Each row is a point on a landscape with many valleys, with its height.
From any point a ball takes the steepest step (drop divided by distance) to one of its 6 nearest points. It stops when none of these is lower. Distance is the straight distance between rows; heights are no part of it.
j949 height 22.2: [+0.26 +2.17 -2.82 +1.49 +4.96 -2.06 -0.72 +2.53 +0.49 +0.98 +4.61 +1.60 +2.48 -0.69 +0.39 -2.47 -4.14 -0.24 +4.62 +1.69 +1.21 +0.72 -5.66 -1.63]
j180 height 17.8: [-2.37 +0.72 -0.37 +0.48 +4.03 -2.66 -0.25 -1.59 +0.09 -0.23 +1.48 -0.84 +2.29 +0.82 +0.34 -0.54 -2.63 -0.85 +4.09 +0.25 -0.79 +2.07 -5.35 -3.01]
j643 height 44.6: [-0.90 +0.21 +1.40 -0.87 -2.99 +1.00 -0.26 +1.04 +2.08 -3.60 -3.10 +0.98 -1.48 -1.68 +1.81 -1.57 -0.69 -0.44 -2.03 +2.26 -0.66 -1.49 +1.43 +1.71]
j172 height 70.8: [-0.61 +0.73 -2.78 -0.93 +0.98 +2.90 -2.19 +1.98 -0.21 +0.56 -2.46 +0.77 -2.54 -0.41 -2.58 -0.92 +4.11 +0.40 -1.41 -0.56 +2.75 -2.98 +1.56 +2.02]
j687 height 47.9: [-0.55 +0.28 +0.12 -0.06 -2.12 +0.89 -1.65 +0.57 -0.04 +0.19 -0.66 -0.23 +0.60 +1.65 -2.57 +0.08 +2.81 +1.33 +1.75 -0.33 +0.29 -1.95 +1.26 -0.32]
j478 height 46.5: [-1.87 -2.52 +2.69 -1.50 -3.98 +2.73 +0.55 +0.44 +1.36 +0.00 -3.55 -2.31 -0.78 -0.97 +3.01 +1.28 +2.09 +0.90 -2.12 +0.49 -0.24 -0.41 +5.47 +1.49]
j486 height 43.6: [+1.03 +1.13 -0.57 -0.27 -1.11 +0.02 -0.92 +1.12 +0.14 -2.23 +0.87 +1.98 +0.33 +0.91 -1.17 -1.49 -0.58 -0.08 +0.61 +0.57 +0.26 -2.55 -2.61 +0.11]
j405 height 58.2: [-0.54 -2.01 -3.54 -0.50 +1.95 +2.05 -1.33 -0.76 -1.63 +3.01 -2.41 -1.32 -2.06 -0.56 -4.38 +3.50 +3.50 +0.04 -5.03 -1.92 +3.23 -0.20 +2.62 +3.47]
j844 height 31.4: [-0.45 +0.44 -0.31 +1.48 -1.45 -1.37 -0.44 -0.54 -2.94 +0.98 +3.79 +0.89 +4.45 +1.30 -2.96 +1.92 +0.81 +1.31 +3.59 -0.17 -0.56 +0.84 -2.13 -2.35]
j497 height 29.0: [+0.01 -2.89 -1.07 -4.98 -1.49 +2.97 +0.82 +1.95 +1.21 +1.45 -3.44 -0.70 -4.44 -1.72 +0.61 +6.28 +0.86 -0.58 -6.37 -0.67 +2.34 -0.24 +3.53 +5.45]
j239 height 24.3: [+0.47 +0.85 -1.43 +0.68 +3.97 -1.25 -0.63 +1.26 +0.96 -1.44 +3.41 +1.63 +1.58 +1.04 +0.02 -1.90 -3.16 -0.57 +2.81 +0.78 +0.06 +0.75 -5.69 -1.61]
j836 height 59.5: [-2.08 -2.58 +2.92 -0.66 -3.79 +0.80 +0.36 -0.66 +0.58 +1.08 -2.26 -3.32 +0.02 +0.77 +1.59 +2.09 +2.56 +1.39 -1.64 +0.16 +0.61 -0.11 +4.28 +1.18]
j75 height 25.8: [+0.49 -2.63 -3.24 +1.86 +1.03 +1.86 -0.50 -3.12 -4.02 +6.39 +0.17 -0.14 +0.60 -0.56 -5.19 +4.00 +6.12 +0.56 -4.54 -3.58 +3.02 +1.38 +2.74 +0.90]
j66 height 35.0: [-0.83 +0.04 -0.55 +1.51 -1.84 -1.56 -0.30 -0.74 +0.28 -0.90 +0.91 +0.54 +2.33 +1.80 -0.30 +0.90 -0.42 +0.99 +2.08 +0.98 -1.13 -0.48 -2.31 -1.21]
j448 height 37.8: [-0.02 +0.05 -1.06 +1.46 -1.31 +0.54 -1.53 -1.10 -3.41 +3.43 +0.72 +0.24 +2.86 +0.59 -4.70 +0.86 +4.91 +1.52 +0.64 -2.64 +0.04 -0.40 +2.33 -1.65]
j583 height 50.8: [+0.69 +0.45 +0.89 -1.28 -0.95 +2.38 -1.52 +1.95 +3.14 -2.04 -1.81 +1.26 -2.92 -1.09 -0.19 -2.46 +1.48 +0.19 -2.27 +1.42 +0.32 -2.23 +1.55 +1.87]
j128 height 11.3: [-2.62 -0.34 +1.45 +0.99 +3.57 -4.08 -0.61 -3.49 -1.63 +0.17 +2.70 -3.35 +4.19 +0.67 -0.21 +1.86 -2.73 -1.88 +4.71 -0.15 -2.34 +3.96 -2.94 -4.08]
j112 height 32.2: [+0.02 -3.07 +4.55 -0.29 -1.69 +1.39 +2.72 -1.72 -1.26 +4.42 -3.35 -3.90 +0.02 +0.35 +1.82 +3.93 +4.24 +0.08 -3.87 -0.44 +1.93 +1.60 +6.34 +0.30]
j250 height 36.3: [-0.67 +1.11 -3.18 +1.29 +2.32 -2.94 -2.11 +2.13 -2.99 +2.13 +5.18 +2.31 +6.01 +0.55 -2.14 -0.22 -1.21 +1.27 +3.66 -0.47 +0.71 -0.78 -3.96 -1.75]
j227 height 53.8: [-0.97 -1.19 +0.11 +0.66 +0.92 +0.79 -2.68 +1.08 -1.82 +1.98 -0.98 -1.07 -0.79 +0.34 -3.50 +0.28 +5.08 +0.15 -1.40 -2.22 +0.69 -0.33 +3.05 +1.19]
j84 height 37.6: [-0.64 +2.06 -1.82 +1.21 +0.75 -1.48 -0.89 +1.43 +0.20 -0.94 +3.03 +2.27 +2.00 +1.46 -0.49 -0.22 -2.25 +0.44 +3.68 +0.57 +0.24 -0.90 -5.05 -2.01]
j847 height 59.7: [+0.88 +1.75 +0.01 -0.79 -1.61 +2.66 -1.58 +1.87 +1.81 -2.33 -1.33 +1.43 -2.36 -1.39 -1.33 -2.07 +0.67 +0.72 -0.79 +2.05 -0.27 -3.34 +0.23 +0.82]
j809 height 36.8: [+0.21 -1.67 +4.14 +1.38 -4.72 -0.17 +1.86 -2.15 -1.66 +1.64 -0.95 -2.99 +1.77 +1.88 +0.30 +2.94 +2.32 +1.00 +1.00 +0.04 -0.91 +0.67 +2.48 -2.33]
j993 height 22.9: [+0.95 -1.71 +4.06 +1.81 -3.48 +0.41 +0.83 -2.48 -3.11 +2.21 -0.58 -1.05 +2.23 +1.76 -1.43 +2.32 +4.20 +0.69 +0.26 -0.80 +0.37 +0.64 +4.29 -2.34]
j960 height 30.6: [+0.42 +2.38 -1.24 +0.64 +1.87 -1.75 +0.34 +0.54 +0.72 -2.18 +2.17 +1.14 +0.40 +1.04 +0.95 -1.03 -3.78 -0.49 +2.94 +1.71 -0.78 +0.42 -4.78 -1.12]
j653 height 24.0: [-0.06 -1.60 +3.67 +1.23 -4.85 -0.95 +1.93 -3.66 -3.32 +1.31 +0.40 -0.91 +3.25 +2.31 -0.39 +2.38 +1.91 +0.36 +1.17 -0.26 -1.38 +1.72 +2.03 -3.24]
j11 height 20.5: [-1.15 +2.87 -0.25 +0.95 +5.97 -3.42 -0.22 +0.26 +0.72 -0.92 +1.97 -2.45 +1.39 -0.24 +1.46 -2.42 -4.00 -0.31 +4.28 +0.44 -2.20 +2.73 -5.13 -3.23]
j410 height 23.2: [-0.20 +1.66 -1.55 +0.60 +4.74 -1.84 +0.25 -0.94 +0.90 -1.40 +2.15 -0.15 -0.06 +0.33 +2.34 -2.08 -4.19 -1.29 +3.04 +0.42 -0.96 +1.82 -4.58 -1.42]
j42 height 16.1: [+1.63 -0.81 +4.99 +1.29 -5.41 -1.31 +1.94 -4.16 -5.52 +3.59 +0.12 -1.74 +3.30 +0.54 -0.90 +2.60 +2.71 +1.56 -0.10 +0.22 +0.06 +2.72 +2.77 -4.33]
j378 height 38.9: [-0.36 -1.86 +0.79 +0.89 -1.74 +0.91 -1.35 -1.07 -2.99 +4.20 -1.24 -0.87 +0.49 +1.14 -2.60 +2.40 +5.22 +0.77 -0.52 -1.81 +1.62 +0.21 +2.69 +0.79]
j912 height 32.9: [-0.13 +0.90 +1.28 -0.32 -1.85 -1.01 +0.83 -0.95 +1.90 -3.82 -0.91 +0.59 -0.75 -0.04 +3.99 +0.58 -2.83 -0.58 +0.61 +1.47 -1.34 -0.16 -1.71 -0.43]
j426 height 28.9: [+0.33 -1.24 +1.03 +1.26 -4.45 -1.28 +0.90 -1.43 -1.81 +1.15 +1.70 -0.78 +3.46 +1.71 -2.44 +1.76 +1.38 +1.32 +1.81 +0.61 -1.01 -0.48 +0.42 -2.36]
j433 height 34.1: [+1.96 +1.87 -3.78 +2.05 +4.63 -1.23 +0.99 +3.18 +1.64 -0.97 +4.08 +2.04 -0.02 +0.49 -0.20 -4.29 -5.44 -1.93 +2.45 +0.21 +0.39 -0.44 -5.84 -0.54]
j343 height 28.6: [-1.35 +1.20 -0.19 +0.23 +3.34 -2.73 +0.18 -1.39 +1.33 -3.19 -0.48 -0.85 -0.13 +0.46 +4.00 -0.26 -3.89 -0.78 +1.80 +1.43 -1.90 +1.96 -4.24 -1.63]
j475 height 42.8: [+3.47 +2.01 -5.30 +1.67 -0.18 -0.28 +2.25 +1.77 +2.75 -2.27 +2.71 +3.92 -1.53 +0.59 +1.06 -5.47 -5.55 -2.76 +1.31 +2.25 -0.79 -1.95 -2.45 +3.16]
j299 height 24.6: [+0.73 -1.72 -2.82 +1.45 +0.21 +0.88 -1.75 -2.93 -5.48 +6.87 +1.04 -1.21 +2.62 -0.33 -5.59 +2.12 +6.00 +1.02 -3.78 -4.45 +1.68 +1.53 +3.55 -0.75]
j73 height 67.0: [-1.76 -0.11 +1.08 -0.32 -2.21 +2.09 -0.65 +0.21 +0.04 +0.69 -2.45 -1.48 -0.49 +0.21 -1.26 +1.48 +3.12 +1.03 -0.06 +0.27 +1.06 -1.47 +2.46 +1.22]
j307 height 34.8: [+0.76 +1.58 -0.82 -0.36 +0.88 -1.39 +1.28 +0.51 +2.34 -4.59 -0.10 +1.75 -0.84 -0.38 +3.05 -1.57 -4.90 -0.47 +0.11 +1.77 -1.61 +0.57 -3.51 +0.00]
j705 height 34.6: [+2.75 +1.69 -1.91 +0.09 +1.53 -2.26 +2.97 -0.68 +2.68 -3.72 +0.33 +3.41 -3.67 -0.83 +4.55 -4.67 -6.98 -2.31 +0.15 +0.27 -1.39 +0.85 -2.90 +2.24]
j748 height 17.3: [-3.00 +2.98 +0.81 +2.20 +6.39 -2.70 -0.70 -0.47 -1.00 -0.02 +2.31 -3.45 +0.56 -0.46 +1.57 -3.45 -4.10 -2.10 +5.18 -1.50 -3.01 +3.09 -4.56 -4.47]
j353 height 39.5: [-1.64 +0.98 +1.68 -0.56 -2.74 -0.61 +1.07 -0.55 +3.17 -5.08 -1.47 -0.25 -0.24 -0.91 +5.15 +0.74 -3.30 +0.81 -0.79 +1.03 -1.15 -0.18 -0.87 +0.03]
j860 height 28.1: [-0.04 +3.84 -0.35 -0.18 +4.83 -1.41 +2.11 -1.59 +2.48 -2.66 +0.17 -0.52 -1.64 -0.32 +4.93 -4.04 -5.62 -2.04 +2.10 -0.58 -2.62 +1.92 -4.92 -1.82]
j595 height 49.8: [+1.47 +1.52 -0.32 -2.03 +0.02 +3.11 -1.34 +3.80 +2.88 -1.43 -2.12 +1.71 -3.43 -1.32 -0.99 -3.71 +0.46 -1.04 -3.04 +1.47 -0.13 -2.43 +1.69 +2.92]
j957 height 11.4: [-1.34 -1.47 +0.89 +0.35 -0.47 -2.84 +0.55 -2.94 -0.52 -1.05 +0.93 -2.27 +2.70 +1.58 +0.18 +3.05 -1.56 -0.58 +3.20 +0.62 -2.26 +2.93 -1.93 -3.07]
j389 height 40.0: [+3.13 +1.77 -2.35 +1.60 -0.31 -0.12 +2.47 +0.92 +3.24 -4.01 +0.67 +4.15 -2.64 -0.54 +1.85 -4.28 -4.33 -2.26 +0.29 +1.13 -1.02 -2.05 -0.73 +2.12]
j399 height 11.9: [+0.02 +1.81 -2.33 +1.29 +6.19 -2.02 +0.26 +1.51 -0.25 +0.41 +2.68 +0.63 +2.18 -0.77 +0.96 -3.09 -4.11 -0.64 +4.34 +0.08 -0.97 +1.16 -4.94 -3.06]
j552 height 47.3: [+1.47 +1.98 +0.59 -0.90 -1.71 +1.76 +0.68 +2.08 +3.16 -2.94 -1.95 +2.60 -2.91 -1.64 +1.68 -4.03 -1.63 -0.88 -2.82 +2.01 -1.17 -3.05 +1.15 +2.68]
j228 height 37.0: [+0.83 +1.06 +0.77 -1.25 -0.98 -0.96 +2.30 -0.53 +3.08 -5.73 -0.78 +1.87 -1.09 -0.39 +5.97 -1.98 -4.28 +0.02 -2.09 +1.86 -1.72 +0.65 -1.71 +1.33]
j741 height 13.5: [-3.58 +0.29 +1.26 +0.92 +5.09 -3.25 -1.18 -1.66 -1.61 +0.78 +2.01 -3.12 +2.83 +0.11 +1.12 -0.39 -2.29 -1.50 +5.72 -0.53 -1.97 +4.40 -4.09 -4.53]
j28 height 38.3: [-0.13 +0.42 +1.10 -1.99 -1.87 +2.72 -0.92 +2.38 +3.29 -1.27 -3.40 +0.51 -2.54 -2.43 +2.50 -2.42 -0.20 -0.44 -3.53 +1.42 +0.29 -1.53 +2.81 +2.35]
j508 height 34.3: [-0.06 +0.11 +2.88 -1.04 -3.98 +1.15 +1.10 +0.73 +3.27 -3.21 -1.95 +0.32 -1.43 -2.26 +5.86 -0.95 -2.70 +0.79 -3.04 +1.43 -2.06 -1.86 +1.48 +1.46]
j118 height 52.4: [-1.34 +0.36 -0.61 +0.35 +0.41 +2.52 -3.96 +2.05 -1.04 +1.48 -0.11 +0.75 +0.47 +0.31 -3.54 -0.06 +4.02 +1.92 -0.90 -0.64 +1.37 -2.84 +1.26 +0.29]
j325 height 68.2: [-1.00 -0.65 -1.62 -1.96 +0.42 +3.51 -1.43 +1.32 +0.44 +1.73 -2.19 -0.46 -2.54 +0.27 -1.67 +0.08 +3.31 +0.30 -3.15 -0.57 +1.90 -1.98 +2.70 +1.93]
j715 height 50.6: [+0.71 -2.60 -3.12 -3.16 +0.09 +3.15 +0.78 +1.36 -0.87 +0.71 -2.52 -1.03 -4.74 -2.17 -2.77 +6.36 +1.85 -0.75 -6.79 -2.67 +3.12 -1.68 +2.17 +4.79]
j659 height 7.3: [-1.12 -0.95 +1.12 -0.55 -1.95 +0.40 -2.82 +0.12 -2.19 +1.37 +0.29 +0.10 +0.95 +0.95 -3.36 -0.53 +3.20 +1.77 +1.58 -0.76 +1.08 -1.92 +1.79 -0.36]
j628 height 32.4: [+1.78 +2.90 -1.73 +0.45 +3.72 -1.87 +2.82 -1.22 +3.51 -4.83 +0.33 +1.45 -2.91 +0.10 +5.61 -4.59 -6.97 -3.46 +0.34 +0.68 -1.95 +1.79 -2.56 +1.63]
j270 height 49.6: [-0.31 -1.44 -0.22 -0.54 -1.62 +2.16 -0.55 -0.55 -1.45 +3.45 -1.71 -1.92 -0.71 +0.93 -2.44 +1.41 +5.29 +1.16 -1.38 -1.28 +0.84 +0.02 +4.11 +1.09]
j699 height 63.2: [-1.22 +0.26 +1.16 -0.40 -1.14 +1.53 -1.30 +0.99 +1.45 -0.68 -2.67 -1.50 -1.34 +0.78 +0.03 +0.01 +1.71 +0.68 -1.43 +1.10 +0.30 -1.79 +2.12 +0.64]
j639 height 33.2: [+1.01 -2.94 +2.16 -0.54 -0.25 +1.80 +0.71 -2.88 -2.01 +4.68 -2.03 -2.64 -1.07 +0.65 -1.14 +4.89 +4.85 +0.32 -3.61 -3.25 +2.17 +1.18 +5.26 +1.32]
j154 height 21.7: [+2.42 -2.14 -0.62 +1.98 -0.14 +0.48 +0.20 -2.98 -4.16 +6.08 -0.26 -1.19 +1.84 -0.37 -5.22 +3.18 +6.74 +1.58 -3.55 -2.70 +2.10 +0.86 +4.20 -0.47]
j358 height 42.3: [+0.92 -2.45 -1.85 -4.15 -0.32 +3.26 +0.42 +2.41 +0.09 +1.48 -2.10 +0.43 -5.05 -2.16 -2.29 +5.19 +1.23 -0.21 -7.24 -1.90 +3.23 -1.09 +2.35 +5.85]
j137 height 20.0: [+1.36 -2.33 +4.39 +0.50 -2.92 +1.21 +2.84 -2.52 -2.46 +4.40 -2.01 -2.72 +0.40 +0.94 -0.73 +2.46 +4.42 +1.01 -2.58 -0.85 +0.79 +0.23 +5.38 -1.19]
j454 height 20.7: [-0.91 -0.30 +0.99 +0.40 -0.62 -2.66 +0.49 -1.74 +1.18 -3.16 +0.33 -0.43 +1.84 +1.22 +1.77 +1.76 -1.87 +0.35 +1.44 +2.13 -1.87 +0.62 -2.80 -1.50]
j134 height 48.9: [-0.79 -2.82 +0.81 -1.12 -0.98 +2.24 +0.05 -0.65 +0.38 +2.40 -2.31 -2.11 -2.70 +0.22 -1.03 +2.76 +4.31 +0.79 -2.27 -1.05 +2.68 +0.17 +4.87 +1.83]
j109 height 42.1: [+0.40 -4.34 -0.02 -0.60 +0.63 +2.03 +1.58 -0.69 -1.17 +3.20 -2.94 -2.06 -2.84 -0.65 -2.02 +5.01 +4.61 +0.44 -4.42 -2.32 +3.68 +0.93 +4.18 +3.15]
j990 height 31.7: [+0.00 -0.25 -0.23 +0.07 +0.98 -1.51 -1.18 -0.20 +0.58 -2.85 +1.60 +0.49 +0.92 +1.49 -0.36 -0.04 -1.68 -0.12 +2.05 +0.90 -0.40 +0.47 -3.21 -2.48]
j984 height 51.8: [+1.76 +2.01 -0.14 -1.27 -1.03 +2.06 -0.04 +2.57 +3.05 -2.35 -1.59 +3.73 -2.89 -1.98 +0.01 -4.69 -1.73 -1.37 -1.34 +1.93 -0.40 -3.13 +0.83 +2.52]
j812 height 23.5: [-0.24 +2.87 +0.83 +0.85 +5.70 -2.66 +1.52 -1.27 +0.53 -1.51 +0.24 -1.57 -1.40 -0.92 +4.21 -4.78 -4.72 -2.75 +3.75 -1.65 -3.41 +2.90 -4.61 -2.94]
j392 height 46.3: [-0.58 -1.64 +0.05 -3.55 -0.09 +2.45 -0.73 +2.79 +1.85 +1.27 -4.04 -1.87 -3.05 -1.34 -0.47 +2.14 +2.79 +0.22 -4.51 +0.39 +1.46 -0.59 +3.22 +3.99]
j114 height 34.9: [+0.19 -1.83 -2.24 +1.10 +0.00 +1.34 -2.55 -1.63 -3.06 +4.24 +0.41 -0.43 -0.55 +0.79 -4.80 +1.82 +5.36 +0.17 -2.18 -3.47 +2.75 +0.70 +2.55 +1.10]
j730 height 23.0: [-1.06 +2.01 -3.10 +0.67 +6.47 -3.73 -0.93 +3.45 -0.72 +1.35 +4.94 +0.38 +4.55 -0.62 -0.84 -1.54 -3.55 +0.33 +4.42 -0.30 +1.59 +1.83 -5.79 -2.56]
j916 height 18.6: [-2.04 +1.55 -1.12 +1.88 +7.38 -4.45 -0.55 +0.83 -2.23 +2.24 +3.49 -1.19 +3.79 -0.93 -0.72 -3.30 -3.24 -0.91 +6.29 -1.17 -1.24 +3.59 -5.47 -3.45]
j502 height 48.3: [-1.52 +0.95 -1.46 +0.13 -1.03 +0.55 -3.16 +1.49 -1.57 +0.10 +2.40 +1.68 +1.68 +1.34 -2.61 -0.38 +2.50 +1.29 +1.02 -0.32 +1.21 -2.01 +0.08 -0.46]
j766 height 43.3: [-1.42 +0.78 -1.48 +1.00 -0.96 +0.60 -2.66 +0.19 -3.83 +3.01 +1.36 +1.29 +3.05 +1.03 -4.22 +0.00 +3.40 +2.08 +1.36 -1.61 +0.89 -1.96 +0.67 -0.75]
j252 height 5.3: [+2.85 -1.19 +5.32 +1.10 -2.38 -0.49 +2.60 -3.67 -3.81 +5.69 -1.80 -2.48 +1.35 +0.09 -1.85 +2.32 +5.58 +1.12 -1.31 -0.97 +0.37 +1.62 +3.89 -2.40]
j591 height 69.5: [-0.49 +0.50 -0.46 -0.08 -1.03 +1.74 -1.95 +2.43 +0.56 +0.49 -0.12 +0.60 -2.22 -0.38 -2.87 -1.26 +3.23 +0.10 -0.69 +0.12 +1.05 -2.58 +1.29 +0.53]
j432 height 24.7: [-1.05 -2.85 +3.02 -3.27 -1.41 +3.73 -0.12 +2.86 +3.27 +0.52 -4.37 -1.69 -2.75 -2.62 +3.45 +1.37 +0.16 +0.50 -4.30 -0.11 +0.31 +0.36 +4.03 +4.68]
j895 height 40.5: [-1.79 -0.64 +2.61 -1.35 -3.10 +1.62 +0.78 +0.66 +2.04 -1.16 -3.64 -2.08 -1.19 -0.75 +3.45 +0.49 +0.11 -0.02 -2.03 +0.45 -0.41 -1.66 +3.52 +1.41]
j572 height 29.5: [-0.71 -1.71 +3.24 -2.69 -3.66 +2.63 -0.04 +1.26 +3.03 -1.67 -3.44 -1.44 -1.89 -2.86 +5.28 -0.38 -1.05 +0.25 -2.73 +0.82 -1.51 -0.73 +3.64 +2.54]
j946 height 44.4: [-1.17 +0.78 -1.90 +0.10 +0.37 -1.45 -2.34 +1.66 -3.52 +1.97 +3.98 +1.71 +4.30 +1.41 -3.61 -0.05 +1.64 +1.59 +2.34 -1.16 +0.89 -1.16 -2.13 -1.70]
j340 height 15.9: [-0.06 -0.58 +3.15 +0.52 -3.16 -1.63 +0.01 -2.92 -3.78 +0.70 +2.98 +0.60 +4.51 +1.54 -1.16 +2.32 +0.81 +0.54 +2.69 -0.08 -0.87 +2.27 -0.27 -2.55]
j758 height 24.5: [-0.29 +0.17 -1.30 +1.02 +2.78 -2.12 -0.99 +1.09 -1.71 +1.15 +3.45 +0.56 +3.64 +0.61 -0.88 +0.17 -3.44 +0.03 +4.25 -0.36 -0.48 +1.49 -4.48 -3.03]
j295 height 42.2: [-1.59 +0.36 +2.18 -0.71 -3.14 -0.65 +0.86 -0.94 +1.04 -3.16 -0.57 -1.56 +0.59 +0.19 +2.23 +1.23 -0.23 +1.27 +0.38 +1.69 -1.99 -0.27 +0.68 -0.67]
j13 height 46.4: [+3.48 +2.40 -2.84 +0.89 +0.03 +0.92 +0.28 +2.77 +2.73 -2.29 +2.32 +4.32 -1.67 -0.33 -0.60 -5.04 -2.40 -1.13 +0.23 +2.67 -0.14 -3.20 -0.60 +1.66]
j459 height 60.9: [+0.56 +0.44 -0.80 -2.76 +1.40 +3.86 -1.48 +2.69 +2.02 +0.57 -2.57 +0.13 -4.90 -1.35 -1.69 -0.75 +2.68 -1.06 -4.31 +0.11 +2.39 -1.33 +2.09 +4.51]
j391 height 35.1: [+1.29 +1.58 -0.15 +0.16 -0.82 +0.47 +0.45 +1.11 +2.82 -3.01 +0.42 +3.00 -0.82 -0.79 +0.79 -3.27 -2.75 -0.20 -0.19 +1.55 -0.46 -2.26 -1.73 +0.18]
j610 height 40.6: [+1.77 +1.23 -1.51 +0.24 -0.82 +0.08 +1.70 +1.00 +3.17 -3.79 -0.43 +4.08 -2.09 -2.21 +2.68 -3.10 -5.20 -1.96 -0.25 +2.87 -0.74 -2.42 -1.23 +2.46]
j804 height 17.6: [-2.04 +2.44 -0.09 +0.23 +5.68 -2.72 -0.27 -1.34 -0.39 -0.98 +1.73 -1.86 +0.75 -0.02 +2.24 -1.83 -3.51 -1.69 +4.01 -0.24 -2.87 +3.11 -4.29 -2.86]
j692 height 31.3: [+2.51 +1.36 -1.91 +0.26 +2.63 -1.68 +0.36 +0.72 +2.34 -2.20 +2.30 +2.12 +0.00 +0.43 +1.68 -2.66 -4.08 -0.59 +2.26 +1.71 -0.99 +0.54 -4.50 -0.75]
j545 height 43.8: [+0.10 +0.43 -0.91 +1.10 +0.29 -1.07 -1.79 +1.30 -2.03 -0.98 +2.63 +2.28 +2.62 +0.84 -2.94 +0.42 -0.38 +2.02 +3.19 +0.19 +0.01 -0.79 -2.60 -2.27]
j703 height 55.3: [-0.69 -1.80 +0.10 -1.72 +0.11 +2.26 -0.41 -0.06 +0.63 +1.69 -3.48 -1.80 -2.85 -0.05 -1.45 +2.24 +4.01 +0.30 -3.11 -0.96 +1.75 -0.36 +4.01 +2.54]
j794 height 27.3: [+0.14 -1.35 -1.46 +1.43 +0.34 +0.70 -1.56 -1.67 -4.49 +4.75 +0.53 -0.09 +1.09 +0.69 -4.58 +0.87 +5.31 +1.27 -1.11 -3.45 +2.51 -0.29 +3.00 +0.03]
j400 height 46.6: [-0.48 -0.42 +2.27 +0.73 -2.62 +0.85 +0.25 -0.62 -1.24 +1.08 -0.70 -1.23 +0.87 +1.01 -1.95 +1.74 +2.84 +0.93 +0.66 +0.54 -0.67 -1.32 +3.57 -0.96]
j702 height 52.6: [+1.44 +1.75 -2.17 +1.45 +0.14 -0.53 -0.86 +3.14 +0.54 -1.18 +3.99 +2.97 +1.27 +0.17 -1.55 -2.49 -1.67 +0.44 +1.78 +0.81 +0.38 -2.30 -2.52 -0.22]
j901 height 17.7: [+1.42 -0.93 +1.62 +1.98 -0.40 +0.72 +0.47 -3.04 -5.61 +5.97 +0.43 -2.07 +2.44 +0.95 -5.14 +1.51 +6.81 +1.01 -1.84 -3.70 +1.26 +1.04 +4.77 -1.45]
j516 height 43.5: [-0.80 -1.72 +3.20 +0.00 -3.63 +0.99 +1.04 -0.84 -1.15 +2.47 -1.77 -1.79 +0.78 +1.24 -0.08 +1.99 +3.44 +0.29 -1.54 -0.86 -0.06 +0.67 +3.68 -0.05]
j300 height 33.0: [-0.05 +2.19 +0.80 -0.98 +2.51 -1.48 +3.01 -2.29 +2.62 -4.69 -1.26 +0.70 -2.42 -1.88 +7.29 -2.69 -5.76 -0.93 -0.58 -0.34 -2.04 +2.00 -2.29 +1.30]
j449 height 42.4: [+0.66 +2.52 -2.31 +0.09 -0.75 +0.09 +0.03 +1.93 +2.05 -2.17 +0.70 +2.81 -0.97 -0.57 -0.85 -2.86 -1.45 -0.18 +0.27 +1.56 -0.17 -2.62 -1.10 +1.14]
j282 height 36.9: [+2.85 +2.31 -3.39 +1.17 +2.48 -1.14 +1.85 +0.54 +2.69 -2.72 +2.25 +3.19 -1.54 -0.91 +1.66 -3.87 -5.76 -0.95 +2.12 +1.99 -0.72 -0.02 -3.74 -0.31]
j814 height 20.8: [-0.12 -4.39 +3.24 -3.51 -1.37 +3.59 +2.15 +0.99 +1.65 +2.65 -2.41 -2.77 -2.57 -1.22 +3.60 +4.73 +2.52 +0.75 -5.00 -0.93 +2.45 +0.98 +5.70 +4.55]
j256 height 10.2: [+0.32 +0.39 +0.62 +0.78 -1.60 -0.59 -0.43 +0.92 +2.04 -2.98 -0.41 +1.82 -0.91 -0.30 +1.12 -0.56 -1.22 +0.26 +0.16 +1.61 -1.02 -1.98 -1.04 -0.73]
j889 height 20.6: [-1.46 -0.93 -1.02 -0.02 +0.86 -2.79 -0.63 -0.32 -0.90 -0.40 +3.42 +0.21 +3.39 +2.07 -0.90 +1.55 -2.02 +0.37 +3.48 +0.28 -0.37 +2.25 -3.41 -2.39]
j218 height 30.4: [-1.21 +0.98 -0.15 +0.32 -1.83 -2.11 +0.72 -0.54 +0.91 -2.98 +0.83 +0.78 +1.07 +0.47 +1.44 +0.06 -1.61 -0.23 +1.26 +1.20 -1.58 +0.53 -2.61 -2.18]
j947 height 10.4: [-1.18 -1.63 +2.18 +1.12 -2.86 -1.84 -0.16 -2.89 -2.35 -0.38 +0.91 -1.53 +2.51 +1.21 +0.92 +3.19 -0.27 +0.23 +1.88 +1.12 -2.00 +1.77 -0.16 -2.85]
j462 height 31.9: [+0.00 -2.91 +1.67 -2.85 -0.83 +2.35 -0.39 +0.02 +0.18 +1.05 -3.99 -1.58 -2.58 -1.27 +1.67 +2.64 +2.52 -0.43 -3.16 -1.08 +0.82 +0.94 +5.11 +3.54]
j277 height 49.1: [+0.41 -4.20 -0.90 -1.96 +0.13 +2.11 -0.32 +0.44 +0.29 +1.96 -3.60 -1.61 -3.94 -0.80 -1.69 +4.59 +3.66 -0.36 -4.67 -1.49 +1.95 +0.42 +3.47 +3.91]
j143 height 38.4: [+3.14 +2.43 -4.29 +1.20 +1.12 -1.52 +1.77 +1.85 +2.44 -2.63 +2.70 +3.43 -1.07 -0.22 +1.12 -4.28 -4.56 -1.18 +1.79 +0.89 +0.46 -1.31 -3.94 +0.60]
j817 height 6.6: [-0.01 -0.83 +1.53 +1.11 -0.54 -3.19 +0.67 -3.66 -3.31 +0.68 +3.05 -1.60 +3.36 +2.39 -0.06 +2.59 -0.32 +0.32 +3.05 +0.90 -1.84 +4.26 -1.53 -3.76]
j942 height 35.2: [+2.22 +1.66 -1.43 -0.77 +0.94 -0.94 +2.47 -1.57 +2.79 -5.01 -0.27 +2.95 -2.61 -1.45 +5.93 -3.75 -6.77 -2.21 -0.15 +1.10 -2.05 +0.17 -1.37 +2.12]
j956 height 43.4: [-1.06 -0.31 +1.10 +0.23 -3.50 -0.28 -0.55 -0.19 +1.40 -2.26 -1.29 +0.46 +0.52 +0.36 +0.36 +0.32 +0.17 +1.05 +1.46 +0.58 -0.34 -1.42 +0.17 -1.07]

Call two points neighbours if one is among the 6 nearest of the other. Go from one point of each pair to the other, from neighbour to neighbour, staying as low as possible. Name the highest point that can't be avoided.
j256 / j399: j218
j817 / j659: j448
j817 / j252: j42
j252 / j399: j916

Where does a ball stop that starts at each point below?
j942: j817
j270: j252
j405: j252
j583: j814
j595: j814
j699: j814
j705: j817
j300: j817
